A landscape with many peaks, sampled at points; each row gives a point and its height.
A climber steps from a point to whichever of its 2 nearest points has the largest rise for the distance, and stops where none of them is higher. Distance is the straight distance between rows; heights are no part of it.
<765> height 0.19: [128 122 145 187 150 107 136 140  89 109 166 138 117 109 103 120 172 127
 154 115 104 161 109 141 100 143 167 117  88 106 122 107 103 149 120 117]
<234> height 6.05: [158 134 129 157 109 159 119 196 101 153 164 139 150  71  75 120 158 100
 133  99 158 121 124 139  84 150 123 110  95 167 110 101 103 142 111  97]
<40> height 1.47: [ 88  98 114  96 178 197 100 137  83 106 136 170 137  81 127 106 115  93
 144 121  90  76 103 181 167 120 128 141 120 134 112 121 123 186 130 160]
<749> height 4.62: [118 135 171 134 109  61 129  96 120  49  98 161  75 172 102 127 126 175
 135 178 100 203 114 113 163 128 161 157  57 109 183 151  58 160 115 122]
<393> height 6.25: [ 87 132 118  66 147 139  93 109 171 112  99 131 111 153 159 146  74 150
 107 167 116  90 126 156 178  94 130 156 164 119 127 133 104 136 128 166]
<757> height 4.81: [111 114 128 138 163  87 134  96 146 136 122  98 105 172 167 137 115 141
 130 135 130 136 126 120 113 120 133 127 167  82 123 125 163  97 151 137]
<430> height 2.22: [ 92  91 147 108 169 125 108  74  83  88 106 183 111 144 150  96 115 125
 130 109  94 122 111 142 174 118 107 142  94 105 145 171 153 158 139 152]
<262> height 0.58: [139 122 170 204 131 103 144 141  63 104 165 161 136  93  93 109 187 130
 167 102 113 176 107 133  78 161 175 111  69 119 117 104  93 148 126  96]
<531> height 3.11: [117 127 169 114 122  77 132  62 156  92  71 142  87 181 147 102 119 167
 115 138 103 163 122 105 138 105 106 153  99 108 165 183 134 109 142 138]
<596> height 4.28: [113 119 137 124 130 137 111 127 104  91 113 163 129 114 126 120 126 125
 114 135 102 127 115 139 156 129 122 137  97 132 138 146 102 154 112 127]
<320> height 6.31: [111 108 108  86 174 149 136  83 149 174 109  89 141 140 181 139  93 121
 132 113 151  74 150 138 115 122 105 123 216  89  91 108 210  96 164 140]
<335> height 7.63: [168 109 128 163 159 164 136 176  74 164 172 140 163  63 116  93 177  83
 162  58 139 110 113 122  84 163 136 103 116 145  93  95 146 131 141 112]
<274> height 4.79: [111 155 119  74 107 137 124 121 221 140 100  92 132 159 167 149  74 153
  96 165 143  94 146 136 137  91 121 151 196 129 110 125 132  95 130 143]
<317> height 5.79: [ 86 121 116  96 151 146  93 132 121  88 134 154 118 126 125 150  94 142
 127 169 105  95 107 175 189 110 148 159 120 129 141 128  79 180 111 160]
<505> height 5.24: [115 137 118  73 132 142 120 103 187 147  99  93 135 153 168 148  83 133
 105 133 142  86 145 133 137  99 111 135 189 122 110 128 165  92 146 146]
<758> height 4.06: [112 143 162  95  91 115 124 105 126  56  80 169  98 135 101 126 111 161
 114 177  98 171 107 132 179 113 122 153  62 134 175 164  46 175  92 119]
<766> height 5.55: [154 146  90 157 120 150 133 192 135 164 174  98 152 110 106 152 147 116
 137 131 155 116 131 125  95 149 141 117 147 147 106  91 108 132 113 123]
<507> height 2.42: [ 85  97 148  81 154 144  94  71  99  68  79 204 113 131 144 106  99 130
 119 128  90 115 117 147 204 106  93 149  86 120 165 173 125 178 138 153]
<725> height 5.27: [107 113 133 129 154  97  98 108 105  68 130 158  70 153 114 141 118 164
 147 158 104 146  99 154 172 120 169 150  94 110 150 126  63 175 129 157]
<7> height 6.81: [162 115 106 164 179 155 143 175  85 160 182 127 159  68 119 103 171  89
 170  77 131 102 107 140  88 157 169 105 137 123  81  78 151 130 145 124]
<704> height 4.29: [120 118 119 169 161  71 142 116 132 130 141 100 102 174 147 137 140 134
 147 130 130 157 121 114 107 138 150 119 138  77 124 113 145 112 153 138]
<95> height 2.84: [ 99 111 160  79 140 104 118  56 151  85  60 161  91 172 154 107  93 157
 108 140 103 128 119 129 165  93 103 165 110 112 155 173 133 127 151 157]
<482> height 6.46: [180 134  91 169 143 161 138 202 120 183 189 106 164  86 102 130 159  95
 146 107 168 105 129 133  80 151 157 109 139 150  86  70 126 138 128 113]
<60> height 4.96: [145 148 107 133 102 147 127 177 139 148 146 114 145 114 118 142 134 117
 112 141 142 125 136 127 127 132 122 129 141 150 126 128 113 130 105 115]
<558> height 3.84: [116 153 143 148 114  38 148 104 183  98 123  97  70 206 138 137 125 178
 128 183 140 200 125  95 120 126 163 134 129  99 143 123 103  90 133 157]
<548> height 5.25: [143 157 113 149  71 151 123 188 139 117 145 121 134 107  70 165 141 142
 120 177 155 144 129 140 108 123 143 131 107 175 140 111  59 148  89 115]
<842> height 5.26: [115 116 124 120 157 124 134 102 131 134 119 110 133 151 161 132 111 129
 125 117 132 107 133 131 126 119 116 123 163  97 121 130 167 110 140 130]
<11> height 2.51: [160 139 131  71  50 138 139 110 186 187  86 106 149 121 129 121  97 132
  81 108 136 118 177  88 115 105  72 130 134 195 160 182 178  60 132 114]
<501> height 0.30: [147 113 151 148 110 142 135 110  84 123 129 152 156 100 125  95 157 102
 135  71 112 135 134 109 120 139 105 117  77 143 148 156 159 133 128  98]
<394> height 4.91: [112 119 151 133 134  72 115  98 110  56 104 166  69 177 118 127 119 175
 143 164  99 171 113 132 171 131 160 156  61  98 169 147  61 170 130 145]
<183> height 7.48: [120 111 104  91 140 189  94 153 113 148 130 135 163 101 130 122 111  99
 112 119 125  72 135 141 157 124 103 132 152 151 112 130 139 137 127 134]
<639> height 5.78: [113 102 120 106 183 125 131  86 120 161 116  98 142 142 176 121  99 120
 139 105 128  85 133 136 123 128 110 114 179  95  98 119 210 101 160 150]
<830> height 7.40: [159 138  84 119 139 187 114 199 121 193 165 109 161  84 114 130 134  81
 133  95 168  79 136 138 127 146 127 118 169 160  81  82 149 144 130 125]
<384> height 3.82: [123 108 146 171 156  56 143  93 117 111 121 119  87 185 149 119 137 148
 142 126 119 171 123 111 113 138 146 127 117  75 141 140 144 110 146 132]
<611> height 1.90: [144 145 157 215 105  65 161 125 106 108 154 132 113 133  98 122 181 140
 153 118 113 202 119 105  79 166 167  96  77 101 146 126 103 127 117  86]
<907> height 1.29: [109 100 105  92 172 215  91 172  82 133 153 170 154  62 115 103 124  77
 139 108 120  56 114 165 164 125 119 128 135 157  98 107 136 180 131 156]
<404> height 5.44: [166 138  90 127 114 145 149 156 157 202 151  74 169 127 139 140 128  90
 114  93 171 104 158  99  96 146 110 102 191 136 104  99 177  85 144 105]
<240> height 1.64: [ 98  96 125 122 177 158 106 124  78  95 146 171 132 101 135 110 131 107
 143 106  98 100 104 167 165 129 133 132 113 119 119 128 125 179 134 149]
<17> height 8.04: [158 129 122 193 150 132 145 181  98 146 189 130 147  76 105 121 180 109
 164 101 138 137 112 137  71 157 176 101 113 126  95  82 115 137 125 115]
<620> height 2.50: [149 161 141 170  69  85 162 120 158 146 123  92 132 147 129 127 155 129
 115 127 140 182 147  76  90 129 123 114 129 128 150 145 151  70 116 100]
<75> height 4.07: [120 148 119 121 118 117 131 133 173 121 122 104 119 158 137 153 117 150
 113 174 129 138 131 136 139 109 157 141 157 124 141 128  96 107 114 141]
<908> height 5.76: [122 124 114  77 133 153 134 100 161 172 111  90 152 136 176 135  96 124
 119 119 147  84 156 129 117 110  93 125 209 124 100 123 201  87 144 134]
<626> height 3.34: [116 158 131 181 117  41 164 119 183 119 147  76  92 192 132 150 147 167
 133 163 153 206 129  94  95 140 164 103 147  87 144 111 129  71 125 139]
<762> height 4.02: [110 120 160 120 116 136 109 106  93  79 103 185 126 112 111 118 136 124
 128 124  91 148 115 138 161 123 113 138  62 130 153 152  99 167 113 118]
<50> height 1.93: [104  91 135 142 192 119 114  88  71  96 138 176 118 126 141  99 134 114
 155  97  98 126  99 153 162 138 135 128  93  91 129 141 145 159 144 143]
<68> height 6.64: [103 131 116  70 126 160  99 135 150 107  89 140 136 122 136 133  93 137
  94 156 115  91 128 153 181 103 114 145 143 142 137 155  95 141 105 148]
<624> height 4.30: [121 155 178 105  75  79 130  98 147  55  75 160  96 149 110 124 121 171
 118 189 101 196 113 111 163 123 134 160  55 134 180 173  55 163 101 115]
<201> height 4.58: [125 156 116 155 104  97 134 143 162  99 144 110 102 145  96 170 134 173
 133 207 135 174 120 131 137 118 175 128 124 136 151 116  64 129  94 135]
<835> height 6.01: [119  88 113 124 196 135 139  91  90 163 131 111 141 127 171 109 127 103
 150  83 137  86 120 127 114 135 117 104 174  92  97 118 222 109 164 138]
<561> height 4.23: [122 160 134 151 105  68 144 120 167  96 136  97  85 177 123 152 134 175
 134 194 131 188 121 122 137 128 169 132 115 108 152 125  75 108 116 141]
<219> height 6.00: [162 160 127 148  60 164 119 207 131 149 145 135 129  86  56 143 138 121
 111 142 171 131 129 144  97 141 114 127  98 203 118 110  69 151  89  96]
<753> height 6.72: [169 116 132 153 122 165 131 174  81 159 159 138 157  70 108 109 160  89
 142  69 128 122 125 120  99 150 114 110 104 157 108 114 145 134 124 100]
<490> height 7.04: [168 147 112 145  95 181 116 214 122 169 159 133 138  73  68 138 147 105
 130 117 172 102 131 150 105 140 108 123 119 190  95  98  90 151 109 108]
<281> height 8.21: [150 124  96  93 127 200 104 186 114 187 152 125 153  84 110 123 131  84
 122  98 153  75 138 142 142 134 104 127 155 176 103 110 146 138 129 134]
<901> height 2.10: [140 142 151 182 105  67 164 116 135 129 125 106 120 169 138 122 162 140
 131 121 131 190 137  81  93 139 128 103 119 101 145 145 148  85 126 105]
<775> height 2.61: [ 96 105 167  66 138 123 107  54 124  65  53 196 105 151 137 100 100 151
 106 139  96 134 123 132 198  96  93 157  83 129 188 189 118 155 140 148]
<478> height 1.10: [140 115 184 192 115  99 151 112  69  96 145 170 137 109 108 102 191 124
 154  78 104 187 116 118  88 159 150 109  46 109 137 136 112 152 132  85]
<172> height 2.96: [153 156 128  96  55 134 142 123 200 174  93  86 146 146 144 139 105 127
  82 124 154 117 172  85 107 110  84 128 160 170 142 154 165  55 132 104]
<221> height 3.03: [167 173 126 153  63 101 166 149 181 173 136  76 149 148 128 146 147 119
 101 126 163 160 161  77  75 134 117 105 163 149 143 133 154  58 119  98]
<504> height 7.74: [160 109  99 163 194 156 150 148  86 182 166 107 162  95 146 105 157  83
 171  68 129  98 118 114 100 156 154  98 158  95  76  86 194 121 157 119]
<763> height 4.38: [120 154 115  91  99 134 124 139 196 133 116  93 133 146 150 159 106 138
  96 171 137 115 139 127 148 104 127 143 169 143 127 126 110 101 117 138]
<152> height 6.78: [143 106 107 161 183 125 156 115  88 173 148 103 146 117 164 114 140  97
 162  77 138 104 130 114  99 143 137  96 167  88  88 101 209 113 162 120]
<833> height 2.88: [139 161 125 194 110  59 169 137 160 126 164  82 107 160 109 151 159 154
 133 159 135 198 135  94  81 144 160 106 131  99 146 113 117  90 110 123]
<150> height 0.57: [141 111 164 166 102 128 145 109  75 112 133 170 150  92 111  94 176 110
 137  70 100 161 135 118 109 150 110 112  52 143 141 149 126 140 124  87]
<30> height 3.85: [171 127 110 139  98 148 145 162 116 204 153 102 160  97 114 123 151  82
 118  67 155 114 153  93 100 148  97 101 139 171 120 131 175  95 137  93]
<539> height 5.91: [ 74 119 124  50 160 131  92  85 183 102  80 140  85 171 170 133  54 164
 113 167 119  84 118 168 176  87 125 171 171 102 121 137 126 133 158 193]
<607> height 5.57: [ 94 122 110 119 152 122  99 126 112  83 144 152  90 137 117 160 112 159
 139 181 105 113 108 173 177 117 172 157 113 120 146 117  50 173 119 165]
<792> height 4.88: [130 152 122 149  93 123 131 155 140 106 143 120 121 120  93 162 129 158
 126 188 129 155 119 136 128 127 156 136 108 152 148 121  59 147  89 122]
<412> height 2.38: [146 154 145 209  92  68 157 146 129 110 158 113 112 138 101 133 175 147
 139 149 130 207 131  93  87 157 157 103 100 113 143 132 111 115  99 100]
<116> height 6.36: [169 133  87 109 129 172 131 174 130 206 157  86 163 103 127 135 135  84
 121  98 165  83 159 105 119 143 111 110 179 149  92  98 175 115 136 103]
<399> height 7.05: [117 125 104  76 135 174 102 128 140 133 116 133 149 124 153 132  98 117
 102 132 123  78 130 140 163 111 102 143 156 138 128 143 136 131 128 138]
<526> height 6.04: [ 95 121 109  84 135 188  87 152 109  82 126 175 130  96 111 139  92 136
 119 163 102  82 108 176 186 103 118 151 109 158 138 126  66 192 105 153]
<352> height 3.57: [167 162 118 117  60 125 154 145 196 189 125  67 148 145 133 146 122 115
  93 122 169 139 169  85  84 128 102 114 183 160 126 131 167  58 132 109]
<191> height 3.80: [100 122 153 106 122 123 105 101  93  47  94 191 108 125 110 117 114 153
 138 153  92 152 105 150 180 118 133 156  62 127 158 153  62 191 109 127]
<136> height 4.60: [127 130 123 128 110 148 116 147 114 124 130 130 144 114 112 131 130 120
 120 134 120 120 129 132 138 125 119 138 116 146 137 141 106 139 108 121]
<771> height 4.57: [170 153 107 149  92 141 151 165 147 209 150  86 154 124 128 137 150  92
 109  92 166 127 168  85  87 148 106 102 164 155 120 118 171  83 136  91]
<681> height 6.97: [ 88 107 124  55 160 156 129  62 162 172  89 100 140 144 183 132  66 137
 131 118 154  57 150 151 114 109  93 130 224 103  76 100 226  93 175 162]
<336> height 0.02: [140 111 130 162 147 124 145 113  89 135 140 138 142 117 139 110 157 110
 139  89 107 130 123 116 114 137 124 112 114 116 128 141 162 126 128 121]
<286> height 6.28: [109 135 115  83 108 176  89 161 133  94 113 161 142 105 104 147  90 138
 104 167 117  93 118 158 178 110 104 154 120 171 138 141  72 176  96 139]
<809> height 7.64: [ 96  91 140  75 168 139 133  29 152 171  69 104 126 152 178 126  67 144
 136 103 151  72 151 141  89 110  83 134 214 102  73 125 236  95 185 163]
<805> height 3.45: [121 123 153 139 140  73 136  84 122  98 100 130  99 172 142 120 138 146
 129 133 114 173 128 112 125 124 124 132 101  91 151 160 132 111 134 126]

Two climbers start at each pair of points below. Name the first point that both come to, or write none.
<317> / <430> -> none
<626> / <75> -> <201>
<771> / <763> -> none

Call two points neighbours if one is among the 2 nearest of the other. Go from one point of each pair to the other, from neighbour to neighbour, staying as high as possible. Name the lowest point that can't be avoided.
<809> / <17> -> <639>
<490> / <504> -> <234>
<335> / <504> -> <7>
